Each row is a point on a landscape with many peaks, with its height.
A climber steps from a point to the highest of its 2 nearest points, and stops where none of them is higher. Distance is the straight distance between rows; heights are no part of it.
Z_353 h=21.0: [102  79  96 106 123 108 121  98  74  92 104  80 103  88  87  87 111 111
  97  96  95]
Z_406 h=37.0: [ 79 109  89  99  91 131 127 115 136  95  96  97  91 102 104 101 106 106
  82 105 120]
Z_412 h=35.9: [109 137 115  98  98  73  78 106  99 119  97 112 119  94  96  93 109  71
 120 115  96]
Z_984 h=33.8: [ 84  78 100  92  92 126  87 110 118  87  89  90 114 110  95 108  85  94
  84 105 102]
Z_632 h=20.3: [ 89  41  86 107 118 115 100  86  99  55 113  93  93 111  95 107  80 103
 104  87  90]
Z_341 h=76.2: [102  96 106  74 119 113 131 107  86 121  98  97  97  92  98  84 115 124
  92 108 105]
Z_807 h=41.5: [123  77 122  83  74 130  81 101 109 115  89  92 107 107  96 114  97  94
  75 102 108]
Z_12 h=44.6: [ 72  61  86 106  84 104  84 101  91  98 119 100 111  98  95 114  87 101
  99 107 104]
Z_960 h=46.5: [ 92  88 101 112  95  85  94  83  87  92  95 101 102 106  97 112  86  91
  95 102  90]
Z_299 h=27.9: [ 95  69  82  94 109 129 110 109 100  60  95  65  90 104 107  99  85 122
  97  84  88]
Z_122 h=44.0: [131  89 124  90  82 109  90 109  86 116  96  96 116 102  82 108 104  81
  81 101 101]
Z_212 h=39.1: [ 70  83  91  93 111 128 108  75 115  73  86 100  92 113  96 114  76 114
  89  90  88]
Z_828 h=8.1: [ 81 115 125 112 122  96 117 124 128 119 113 111 115  96 115  97 120 113
  77  70 107]
Z_676 h=62.1: [ 96 108  94 102  78  85  85  88 117  99 117 104  74 105 138 114 101 123
 107 119 127]
Z_201 h=73.8: [109 136  91  99  87  86 103  82  81 100  97 107 102  85  85 108 122  94
 121 111  94]
Z_892 h=81.4: [ 86  77  91  73  89  95  98 100  79 102  97 107  93 101 105 101  76 114
 106 110  94]
Z_671 h=24.6: [ 67  59  78 118 118 103 103  82  91  72 106  97  93 101 100  95  76 115
 102  88  86]
Z_614 h=18.2: [ 89  84  99 102 131 119 120 125  96 100 108  73 119  92  96  80 119 110
  91  85  99]
Z_746 h=54.7: [113  92  75  84  58  94  75  97  72 105 101 134  91 110  81 115  79  83
 110  87  90]
Z_725 h=32.3: [ 67  91  71 139  95 117 118 103 112  80 107  84  98  88  87 102 102 100
  93  93 105]
Z_169 h=56.1: [115  91 117  94 115  86  97 100  80  86  79  89 100 108 102  86  76  93
  91  92  75]
Z_138 h=63.7: [122 119  97 102  83  76 102  84  98 123 103 120  95 106  86 138 111  82
 114 118 107]
Z_228 h=42.8: [ 66 103  98 109 110 108 107 139 123  98 106  78 119  88 106  76 101 101
  91  92 104]
Z_461 h=82.1: [ 91  87  67  81 108 107 111  94  62  94  85 111  92  87  90  80  96 116
 110 104  94]
Z_571 h=72.3: [116 145  96 107 113  93 118  73 100 121  97 108  94  82 105  96 137 115
 110  97  91]
Z_98 h=55.7: [106  95  96 112 110  83 120  89  66 104  96 115  84 104  67 105  83  93
 112  98  85]
Z_709 h=73.0: [104  64 108  81  86 109  84  97  86 100  92 103 101 110  96 110  65  97
  99 102  88]
Z_120 h=30.2: [ 95  78 104  97  61 123  78 113 118 107 106  83  99  94 106 110  94 112
  88 107 114]
Z_851 h=15.3: [ 93 106 100 119 131 116 118 123 105 100 102  95 123  83  94  76 127 109
  79  62  95]
Z_115 h=59.6: [ 81 102 110 102  84  91  80 104 131 104 109  95  85 107 136  97  86 115
  97 118 119]
Z_782 h=39.5: [103 120  95 116 101  85  83  94 148 109 100 105 111 113 128 118 115  82
 100 116 130]
Z_576 h=69.7: [121 134 114  98  93  91 107 100  71  91 108 102 111  83  76  91 126  86
 118  97  87]
Z_689 h=50.2: [105  64  96  89 113  95 110 103  65  94  95 107  96 111  78 102  70  89
 113  99  86]
Z_826 h=66.1: [110  76 107  84 133  99 101 118  80  83  90  74 110 103 109  75  88  99
 102  90  81]
Z_983 h=33.4: [ 92 132 105 100 112  76  84 104  97 102  88 100 121  90 110  78 111  86
 104 102  92]
Z_730 h=39.0: [ 91  68 102  89 107 122  96 128  95 105 107  77 131  99  93  99 105  92
  95 113 110]
Z_427 h=68.6: [121 146  97 103 108  78 112  71 112 117 110 108 109  87 102 114 137  97
 133 114 104]
Z_986 h=64.8: [126 143 105 106 112  82 116  84  73  99  92  99  98  87  88  88 123  97
 111  81  74]
Z_513 h=63.2: [130 107 106 112  91  84  88  95  74  83  96  95 103  98  84 100 106  76
  99  95  87]
Z_585 h=61.4: [ 96 107  91 104 129 110 113  71 102 125  69 124  86 102 100  81  97 118
  88 108  90]
Z_418 h=24.5: [103  72 107 122 126  81  97 109  79  81 128  87 112  89  81  77 108  83
 116 107  97]
Z_985 h=42.9: [ 98  57  81  95 105 117  89 118  80  79 105  83 118  97  90  94 103  89
 103 108 108]
Z_578 h=53.0: [105 107 116  89 122 108 108 103 104  92  72  99 120 110 105  88 107  90
  71  82  89]
Z_809 h=88.6: [108 102 105  99  73  94  76  93 109 107  92  96  99 102 114 115  99  97
  89 108 103]
Z_498 h=34.8: [114 109 107  82  66  87  81 118  86 124 104 114  85  95  80  99  81  99
 129 117 106]
Z_688 h=28.5: [ 57  71  62 119 106 126 110  95 114  69 102  97  95 101  92 100  82 106
  98  84  96]
Z_740 h=76.7: [101 103  89  81  98 102 124  92  73 108  95 101  86  86  90  90 109 123
 101 111  99]
Z_935 h=43.7: [ 70 101  90 109  95  94 104  89 116 111 107 113  98 100 108 110 110 104
  95 125 124]
Z_727 h=51.0: [ 87 102  85 114 109  76 104  69  81 102  84 115  86 103 102 103  81 105
 109  97  82]
Z_454 h=50.7: [123  72  80  77  72 107  83 108  62  91  99 109  95 100  81 105  83  92
 110  95  92]
Z_790 h=34.1: [ 84 109 118 120  99  87  80 116 100  96 123  79 130  84  98  86 115  94
 103  95  95]
Z_655 h=35.1: [ 78 112  76 121  99 125 129 106 118  99  99  85  93  85  94  92 115 116
  85  94 106]
Z_489 h=58.6: [106  69 118 105 100 112  85 113 107  77 103  63 109 107 108  95  81 103
  86  83  87]
Z_763 h=56.5: [ 63  95  82 112  72  99  80  98 139  93 104 102  90 108 127 117  79 108
 100 104 108]
Z_771 h=61.6: [137 125  93  94  67  78  80  84 108 122 110 122  87  99  98 133 109  90
 137 118 115]
Z_957 h=89.4: [ 91  99  71  78  94  83 101  94  66  98  87 125  84 101  92  91  76 104
 117  98  87]
Z_60 h=5.2: [ 98 132 121  99 109  92 100 114 125 116 119 116 118  97 118  96 139  97
  91 100 126]
Z_635 h=29.3: [106  90 116 112 103  79  74 115  79  85 119  75 116  85  98  76  95  90
 113 102  87]
Z_769 h=78.7: [124  87 103  76 113  92 103 126  61  91  98  75 102  94  95  77  93 100
 120  98  83]
Z_466 h=72.4: [122  43 118  94 114 122  80 107  98  76 106  66 103 113 106 105  79  96
 106  93  86]
Z_165 h=29.6: [ 82 131 101 115 120  82  95 103 118  99  83  92 112  96 121  82 110  99
  89  78  88]
Z_848 h=58.4: [128 105 101 110  61  80  66  80 103 132 103 112  88  96 102 133  90  88
 122 105 101]
Z_408 h=45.1: [ 87  99  91  96 100  82 109  82  97 119 113 135  80 105 110 110  94 108
 112 124 121]
Z_529 h=50.3: [111 116 132  97 107  83 112 102  96 117 105 100 110 100 107 105 116 100
  80  85  91]
Z_622 h=49.2: [ 93  94 111 102 100 109  91 135 114  90 105  67 121  96 111  86  97 101
  84  81  95]
Z_749 h=77.4: [117 135  94 104 116  87 113  73  91 108  77 101  86  91 110  91 113 116
  95  90  80]
Z_14 h=65.2: [ 89 114  84 122 125 126 112  73 130 109  71 109  88 104 104  88 101 118
  79  94  89]
Z_728 h=38.5: [ 66 100  99 124  97  97  89 118 119  98 107  83 122  97  97  93 102  89
  92 104 106]
Z_462 h=4.4: [107 123 135 103  86  85  80 113 125 124 129 102 111  95 122 102 123 102
 101 106 121]
Z_608 h=77.8: [102 138 102 104  89  92  98  95 100 100 103  94 114  83 103 103 137 100
  99 102 100]
Z_562 h=91.7: [124 108 110  84 120  95 118 120  64  98 102  88 110  88  85  73 115  98
 105  86  86]
Z_887 h=78.0: [104 140  83 128 118 115 132 101 158 109 100 108  84 105 128 102 119 102
  93  86 120]
Z_990 h=60.1: [118 110 103 118 124  91 121  86  67 105 101 101  93  86  72  83 109 100
 109  92  80]
Z_440 h=33.0: [116 111 123  76  81  87 105 125  75 118 114  92  89  90  80  91  90 113
 130 112  92]
Z_141 h=24.1: [106  62  84  99 123 117 118  89  79  70  94  79  85  98  99  90  97 120
  96  89  87]
Z_619 h=48.6: [ 93  89 114  83 129 114 103  92 102  81  72  89 110 114 102  88  79  99
  84  91  79]
Z_940 h=48.8: [ 65  49  79  99  84 127  85  98 106  80 120 103 109 112  92 121  78 101
  96  87  98]
Z_515 h=70.4: [ 89 124  87 120 119 134 131  96 149 110  84 111  83 106 111  90 106 111
  80  90 106]
Z_17 h=35.3: [131 111 121 107  84  91 100 116  71 101 121  96 100  95  53 102 101  85
 128  99  90]
Z_61 h=53.3: [ 62  76  79 111  68 111  74  89 122  86 111 107 100 110 108 126  76 100
  92  87  95]
Z_26 h=52.7: [119  97 117 118  65  77  63  92  94 132 101  99  86  90  94 111  72  90
 126  96  89]
Z_35 h=56.2: [113 103 121 112 110  86  98 102  86  92 105  88 118  99  95  95 111  86
  83  83  86]
Z_711 h=65.9: [127 137 103  95 102  78 109  88 106 123 108 124  94 104  97 116 120  85
 128 124 120]
Z_827 h=36.3: [ 83  87 112  89 105 111 105 111 111 109  99  96 114 105 100  99 101  97
  84 115 111]
Z_300 h=46.8: [106  84  82  89  88 103  87 107  69  85  96  98 110  92  85  94  99  92
 102 108 101]
Z_770 h=57.6: [101 110 108  91 132  99 117  94  91 116  74 112 106 103  98  77 102  95
  84 100  91]
Z_544 h=32.0: [ 83  93  91  98 105 141 127 111 126  70  92  74  90 103  99 103  79 111
  89  84  90]
Z_422 h=67.3: [108 113 103 112 110 112 116  85 129  90 111 108  76 129 137 113 110 110
  93 108 143]
Z_631 h=41.8: [ 73 118 100 118  97  99 100 111 139 109 105 101 111 104 111 106 112  87
  88 113 122]
Z_248 h=38.2: [103 113 107  87  91 122 109 114 132  94 103 102  87 115 124  97 114 109
  77 110 135]
Z_49 h=31.7: [ 82  75 105  84  74 128  74 102 132  95  96  99  94 111 110 114  73 111
  91 105 109]
Z_301 h=46.1: [103  99 119 119  87  63  82  98  81 111 113  94  93  97  88 103  72  91
 124 105  81]
Z_964 h=38.3: [103  96 103  76  85 129  89  91 126  92  82 120  99 121 107 115 100  93
  78 117 121]
Z_101 h=81.6: [109 120 117  75 117 100 125 114  81 122 107 105 107  80  93  77 126 117
 101  95  95]
Z_355 h=11.5: [ 79 115 109 118 119 111 120 134 130 100  99  99 121  94 107  90 109  95
  78  58  96]
Z_267 h=37.9: [111 124 113 106 100  77  82  96 120 123  99 114 116 109 114 111 117  73
 102 121 118]
Z_276 h=39.6: [111  93 123  76  85 132  91 116 132 103  93  96 101 114 113 103 101 101
  72 108 120]
Z_116 h=6.2: [100 133 124 103 130  89 114 108 121 119 116 126 103  96 129  88 136 116
  90  80 118]
Z_974 h=37.3: [104  91  90  66  77 112  88  96  97 102  82 129 102 108 101 107  97  92
  88 118 117]
Z_181 h=58.2: [121 110  87 104  73  83  86  89  72  95  94 112  93 101  80 124  93  82
 111  98  90]
Z_906 h=41.2: [ 84  88 103 110  81  91  79 105  84 108 120  98 117  86  84 101 100  93
 110 120 106]
Z_95 h=43.5: [127  65 107 109 130  86 118 107  71  84 109  97  90 108  69  91  90  80
 114 100  90]
Z_599 h=46.9: [120 118 123  87  89  85 102 106  87 117 100 105 102  97  93 102 106  92
  96 107  96]
Z_157 h=42.5: [ 69  88  91  96 101 104  99  80 108  91  86 111 100 111 108 108  84 105
  90 107  97]
Z_932 h=48.0: [ 91 121  81 105 100  65 108  75  83 116  97 125  74  95  99 108  86 112
 132 103  85]
Z_644 h=64.4: [119 117 105 103  99  93 104  81 108  94 121 103  70 120 144 110 107 121
 105 115 138]
Z_352 h=71.1: [106 131  95 111 108  97 118  89 137 103 105  98  86 110 132 111 127 113
  90 101 127]
Z_70 h=82.3: [112 127 103 104  75 100  79 104 118 101  96  88 112  94 112 110 126  92
  85  99 107]
Z_441 h=38.4: [127  95  97 109 107  85 113 110  63  81 112 104  92  96  50  90 101  78
 129 100  95]
Z_794 h=63.3: [109  46 106  70 107 133  77  99  89  83  96  88 103 116  99 117  67 102
 113  95  84]
Z_337 h=46.3: [100 117  81 102 108  67 115  74  98 122 107 142  64 109 110 111  91 106
 135 114 112]
Z_363 h=85.2: [104 120  95  98  95  88 103  79 103  99  80  99  92 103 117 112 107 105
  90 103  97]
Z_242 h=36.1: [111 110  93  76  74  88  79 105  92 114  89 129  91 105  99 100  90  86
 112 125 115]
Z_417 h=35.4: [ 74  95  82  99 111 144 129  87 129  88  83  97  78 103  97 103  83 125
  87  88  96]

Two climbers start at each pair of points below. Name the first point that both come to, or write never.
Z_441 / Z_353 -> never
Z_851 / Z_983 -> Z_727
Z_267 / Z_60 -> Z_727

Where does a climber stop that starts at each point below?
Z_116 -> Z_727
Z_462 -> Z_727
Z_940 -> Z_887
Z_412 -> Z_727
